Points on a hilly landscape, in no order, each with its height.
A climber steps from a point to the highest of its 2 nearest points, and stops where none of them is higher. Distance is the straight distance between rows; heights are no part of it.
Nez h=5.31: [ 26  10 -31  -4 -32 -21 -38  39 -15 -23  38  16  24  20 -29  -8 -23  -6
 -30   6  32 -12]
Vopu h=6.14: [ 26 -14 -23  37 -25 -19 -66 -40  29 -15   4 -35 -10   9  -6  -9  16   4
 -18   5  32  -9]
rit h=0.96: [-16  10 -21 -38 -31   1  16  63 -12  23  20  32  38   5  -6  14 -63 -36
  -6   3  -2   0]
dubo h=1.95: [ 31  -2  -3   4  19  -9 -11   7   0 -18 -18   9  37  18 -51  -8 -29  -8
  12 -14  36 -37]
nifor h=1.47: [  1  14  45  10  22 -14   7 -21 -15  19   2   5  16  12 -26 -10 -17  18
  28  -9  31 -30]
Pari h=0.75: [ 24   0  17 -22  44   0  14   5 -47 -12  11  20  17   9 -22 -13   9  45
  -9 -16  11 -11]
disag h=6.02: [ 48  -1 -13  33 -32  -2 -55 -28  12 -18   9 -13   7  -5  -8  -4  27 -13
 -11  15  20  -8]
Nodab h=6.06: [-27 -21 -25  13  -7   1 -18 -28  21   7 -20 -30 -34   4  33   1  23   2
 -20  -1 -28  22]
Ropa h=4.67: [ 35  30  35   3  13   8  12   8  -6 -13  24  11   6 -11 -12   2  22  -9
  11  24   7  -6]
Bito h=7.02: [-27   4 -29  11  -9 -25 -25 -13   9   8  23 -31 -52  25   4  -1   0  31
 -23   5   9   5]
dur h=2.20: [ 24  -3 -29 -55   8  23  30  68 -31 -14   4  29  51   1 -21  16 -42 -27
  -8  -1  -5   7]
vuge h=5.80: [-24  24   2 -33  19 -18  15  54 -21   3  45  19 -10  19 -15  -2 -34  13
 -10  11   2  12]
ked h=4.14: [-21 -29 -14  14  -4   4  -8 -40   3  23 -35 -17  -4  10  18 -12   5  28
   4 -33  -9 -16]
lesi h=7.33: [ 11  -4 -15  -6  18   4   5  13  15 -27  -9  -3 -23 -12  19  14  29 -21
 -10  11 -41  36]
gat h=2.05: [ 16   6  37  -2  42  -7  14 -16 -27   2   7   7   7   7 -21 -14   4  30
  19 -17  23 -20]
figug h=5.92: [ 35  -1 -31  25 -45   0 -57  -3   6 -15  14  -7  24   7 -15  -2   4 -28
 -21   7  14 -15]
suf h=1.61: [ -9  10  30  25  -6 -20 -15 -32  -4  26   7  -7   7   7 -11 -11 -11  11
  16  -8  26 -27]
bizu h=3.04: [ 27  13 -27 -37   8  16  13  56 -14 -24  13  25  31  -4 -15   8  -9 -28
  -6  10 -12   8]
tula h=5.19: [-18 -12 -38 -39  -2  16  17  45 -26   2  -8  34  13  -4  19   1 -31  -6
 -23 -15 -45  22]
supo h=5.47: [ 17  -2  -2  -2  43   3  13 -12   6 -29  -7 -11 -32 -11  17   8  46  10
 -10   1 -28  29]
Zirig h=7.45: [-48  -4   1   3 -43   7   3  14  16  30   3  -5  -7  -9  34  16  -1 -41
  -1  22 -39  22]
Depe h=3.01: [ 25  -3  39   6  40  17  24 -22 -22  -6 -20  16  19 -10 -19  -7  20  28
  29 -24  14 -16]
gufup h=0.39: [ 14 -19  -7 -29  -1  31  24  24 -52  -4 -15  50  32 -16  23  -9   5  36
 -17 -28 -28   5]
Dul h=6.68: [-45   8 -23 -38  20  -7  24  54 -26   7  29  15 -17  24   1  -2 -59  17
 -27   1 -15  17]
bega h=2.42: [ 32  -4 -19 -23  33  20  12  45  17 -43 -25   4  25   0 -43  10  -8 -44
  13   9   5  -5]
Tafin h=6.31: [-43  -2   3   3 -50   4 -10   2 -14  45   0  17  19  -1  25  -5 -23 -11
  -2  -5 -23  -6]
ges h=3.94: [-20 -27 -23  11 -18  -3 -17 -10  -6  16 -32  11  12  12   7  -8 -15   1
  -9 -24 -13 -12]
teb h=3.63: [  9  -4 -23 -29 -27  31  16  46 -34   7   3  41  34 -22  29   3  -9 -20
 -12  -3 -44  10]
guden h=3.50: [-12 -25 -27  -8   7  -5  -1  -6 -35  17 -26  27  35  23 -11 -19 -43  35
 -11 -42   6 -30]
gud h=5.46: [ 15  24  32  21   8 -13  -7 -10  13 -13  20 -14 -17  -1  -5   3  24  -4
  10  17  14   7]
Nafi h=5.05: [ 19  19   2  11 -19 -23 -31  13 -19   0  31  12  25  19 -31 -12 -21   7
 -11   0  31 -32]
nago h=4.61: [ 16  24  12   4   5 -28 -21   7 -10  -6  40  -2  -8  21 -19 -10   0  20
  -9  10  34 -13]
Sug h=2.68: [-14  15  43 -14  -6  26  42  27 -16  30  -5  36  35 -30   5   7 -15 -30
  38  -1 -12 -16]
buko h=5.76: [-32 -24 -35  15 -29  16  -5 -41   7  19 -16 -28 -27  -4  47   3  27  16
 -29  -6 -46  19]
lef h=3.75: [ -6 -31 -28  -1   2  -5  -8  -2 -10   8 -42  18  38  14 -15 -15 -36   6
  -1 -39   2 -20]
Gibup h=8.26: [-48   2   8  16 -15 -51 -12 -15  51   6   8 -38 -55  19 -17   3 -27  16
  12  15  33   7]
Vosus h=8.07: [-10   4  15  25 -21  -7 -14 -29  31   9  11 -25 -27 -10  29   8  25 -24
  -4  30 -12  26]
nesam h=7.56: [-35  21   0  -3  -1 -32  -5   7  12   2  30 -13 -36  20  -6  -6 -15  24
 -12  12   8   8]
napi h=6.05: [-49  -6 -25 -39   6   4  24  52 -20  16  11  27   0   9   8  -1 -56   2
 -19 -11 -33  11]
vini h=7.37: [ 13  10  17  16  22 -11  -4 -54  -1   7  17 -25 -36  -6  26  -5  48  36
  -4   9  10   4]
Dumim h=4.95: [  2 -19  25  16  32  12  23 -57  19   0 -45 -17 -19 -25  31   4  43  27
  23 -16  -8  15]
nagaz h=5.83: [ 23   0 -31  14 -55   0 -46  27  23 -14  11  -4  22   4 -10   7 -12 -44
 -16  19  10 -12]
mev h=1.86: [ -3 -13  -7 -13  -9  17  11  -3 -52  19  -5  34  20  -1  25 -20  -3  47
 -11 -31 -15 -13]
Nem h=6.03: [ 30   0  -7  -3   9  30   7  18  17 -34 -19   3  -1 -24   2  15  33 -44
  10  14 -26  18]
zorug h=4.77: [ 34   7  32   8  22  34  30   4   7 -25 -32   8  23 -28 -17   5  22 -30
  40   9  -2 -12]
zet h=2.01: [-15   0  40  -4   6  19  41   3   0  20 -34  23  16 -31  13  10   3 -20
  46  -5 -21  -3]
Vure h=6.60: [ 10 -24   3  -1  54   7  23 -45  -4  -7 -38 -15 -18  -6  10  -9  37  44
  17 -34   0   2]
Luk h=4.87: [-11  14  12 -31  17   3  19  45 -27  -1  34  28   9   2  -6   2 -15  -2
  -2   8  -8   5]
Zivas h=3.36: [ -9  29  41 -24   6  12  40  43 -10  25  17  22  21 -11 -13   8 -21 -31
  31  16   0  -6]
Filim h=5.88: [-44 -31 -38   8 -52  23 -19 -26 -11  30 -18  -6 -11  -3  50  -2   7  10
 -31 -19 -49   7]
migu h=1.75: [ 20  10  17  32 -24   4 -18 -16   2   9 -20   4  43  -1 -32 -10 -17 -20
  24 -13  29 -49]
boso h=3.83: [ 13  24   2 -26  -8  12  13  51 -13  -7  33  25  18  -7   1   9   6 -30
  -6  20 -13  14]
gumob h=4.54: [-27 -18 -17  -3  26  -4   7 -29 -14  21 -26 -16 -18  12   7 -13   5  48
   0 -39  -3 -13]
ses h=1.82: [ 21  16  16  15  -9  -3  -2  12   9  -5  -4   3  35   4 -52  -2 -35 -31
  27   5  47 -43]
Pepa h=2.79: [ -9  -9 -12 -15  16   2   8  -5 -50  17   3  22  15  18   1 -17 -22  55
 -14 -36   3 -20]
lun h=2.76: [-16 -12  38   1  21  28  39  -4  -6  11 -31  25   5 -27  20   5  21   6
  27 -10 -33   9]
lub h=6.59: [-16  -4 -42   5 -17 -27 -38   5  24 -15  14 -26 -38  26   7  -1  -1   7
 -32  15  -2  21]
tiziv h=8.42: [ 20  13  12  30   1 -21 -22 -69  18   5  32 -42 -38  -9  28  -8  43  34
 -10  13  30   1]
Gomu h=5.60: [ 33   7 -40 -10 -34  -9 -44  54  17 -34  26   5  10  16 -27   6 -12 -30
 -22  21  20   6]
gino h=6.22: [  8 -14 -25  32 -40 -20 -58 -37  43 -16   8 -41 -27  11   7   5   8  -6
 -20  18  16  18]
gef h=8.00: [-43   9   2   1  -9 -46 -13  12  33  -1   7 -15 -40  30 -23  -5 -37  10
   8  11  25   8]
zake h=3.86: [  0  -9  26   9  32  20  32 -27   6   1 -39   5 -14 -27  28   3  41  14
  22 -10 -29  15]
toki h=4.02: [ 32  -4  41  11  29  25  29 -16   1 -11 -42  10  21 -26 -15  -1  23   2
  42 -14   4  -9]
tuku h=1.69: [  0 -12  15  38 -17 -11 -27 -36  11  23 -19 -13  16   0 -15 -11 -10  -3
  17 -13  23 -30]
rimol h=6.15: [ 25  20  30  21  24 -10   0 -35  14 -15  24 -21 -34 -17  15   6  54   7
   0  21  11  15]
demut h=3.49: [ 39  16   2  -8  31 -18 -15   7 -29 -22  44   4 -11  23 -21 -13  10  38
 -23   7  21  -5]
mulav h=5.40: [ 41   3   4  -7   3  45  28  23  13 -27 -34   3  22 -38  -9  16  26 -51
  24  15 -17  -1]
fivi h=8.44: [-26   3  18  26 -30 -45 -24 -46  58   1  14 -48 -63   4   3   5  -7   8
   5  29  31  14]
lotuk h=1.52: [  9   3 -23 -53  -8  22  40  71 -33  14  16  36  62  -3 -11  20 -62 -38
  -1  -3   0   2]
Ran h=5.29: [ -7 -23 -19  -4  49   0  14 -42 -10   4 -29 -22 -18   7  10 -15  26  64
   7 -46   5 -16]
Fata h=3.80: [ 16   1  10 -13  57  15  31   3  -1 -33 -19   3 -13  -4 -12   9  24   6
   6  -3 -17  21]
vabab h=7.72: [-30   5  26  27 -29  -8   7 -20  56   9  -3 -36 -35 -20  20  19  11 -50
   9  45  -6  29]
Tigud h=8.48: [-13   4   8  19  -2 -18  -9 -48  39  -7   8 -38 -47  -4  28   8  28   0
 -11  16   2  27]
lig h=7.97: [-39   0  21  12 -27  -3  12   3  45  20 -14 -20 -13  -8  16  20  -1 -56
  20  27 -19  21]
Zak h=2.16: [ 28  -9  -9 -13  22  12  10  32   4 -24 -30   9  41   8 -59   4 -36 -38
  20  -8  27 -26]
lopu h=1.96: [ 31  12   8 -14  25   3  -3   6 -38 -16  30  13  -3   7  -1 -13  33  39
 -18  -2   1  -2]
gubat h=2.81: [ 21  -3  -1 -19  54  10  15  29   6 -40 -22   0   4   8 -37  10  -1 -18
  11  -2   4   6]
Sani h=6.87: [-35  11   1  -3 -37   7   2  23  -6  29  16  15   4  -9  30   6  -5 -25
  -6   9 -32  11]
gen h=8.61: [-29   3   9  24  -6 -43  -9 -58  52   8  15 -60 -70  11  14   3  10  29
   0  14  44  11]
Gik h=3.89: [ 12  33  49  -7  10  10  27  19 -11   7  22  20  17 -14 -23   4  -4 -25
  33  19  15 -17]
gota h=1.68: [ 29  -6  -7 -28   2  37  23  31 -36 -13  -3  42  35 -24  13   5  19  -1
  -6  -7 -34  12]
Rimig h=8.91: [ -8  -2   4  29  -3 -25 -17 -77  41   8  18 -59 -57  -8  31   2  31  21
  -9  13  34  18]
kivaz h=6.04: [-51 -18 -23  16 -59   5 -24 -20  -7  45  -3  -1  -1  12  31  -4 -20   2
 -24 -12 -26  -7]
Lirez h=6.32: [-21 -22 -37  24 -30 -15 -38 -30  37  -6  -4 -43 -35  14  20   4   7  -6
 -25   7  -5  21]

Call two points neighbours if one is among the 2 nearest of the other. Go from one point of each pair to the other, from neighbour to neighbour, staying as high as possible. Name the lowest point that can't be avoided.
Vure, lig => zet
lesi, Vure => Pari
Vure, Dul => gufup
lig, Rimig => vabab

Where does a climber stop that starts at each point below?
lopu => Lirez
ses => lesi
mev => Vure
Filim => lig
Zivas => Rimig
Gomu => Lirez
nifor => lesi
Bito => Rimig

For each start below, name every point that the climber comes to, in order.
Sug => Zivas Gik Ropa gud rimol vini tiziv Rimig
lub => Bito nesam gef Gibup fivi gen Rimig
suf => tuku migu ses dubo Zak bega gubat Fata supo lesi
gufup => mev Pepa guden lef ges ked gumob Ran Vure
bizu => boso Luk vuge Dul
gota => teb tula napi Dul
zet => lun zake Dumim Vure
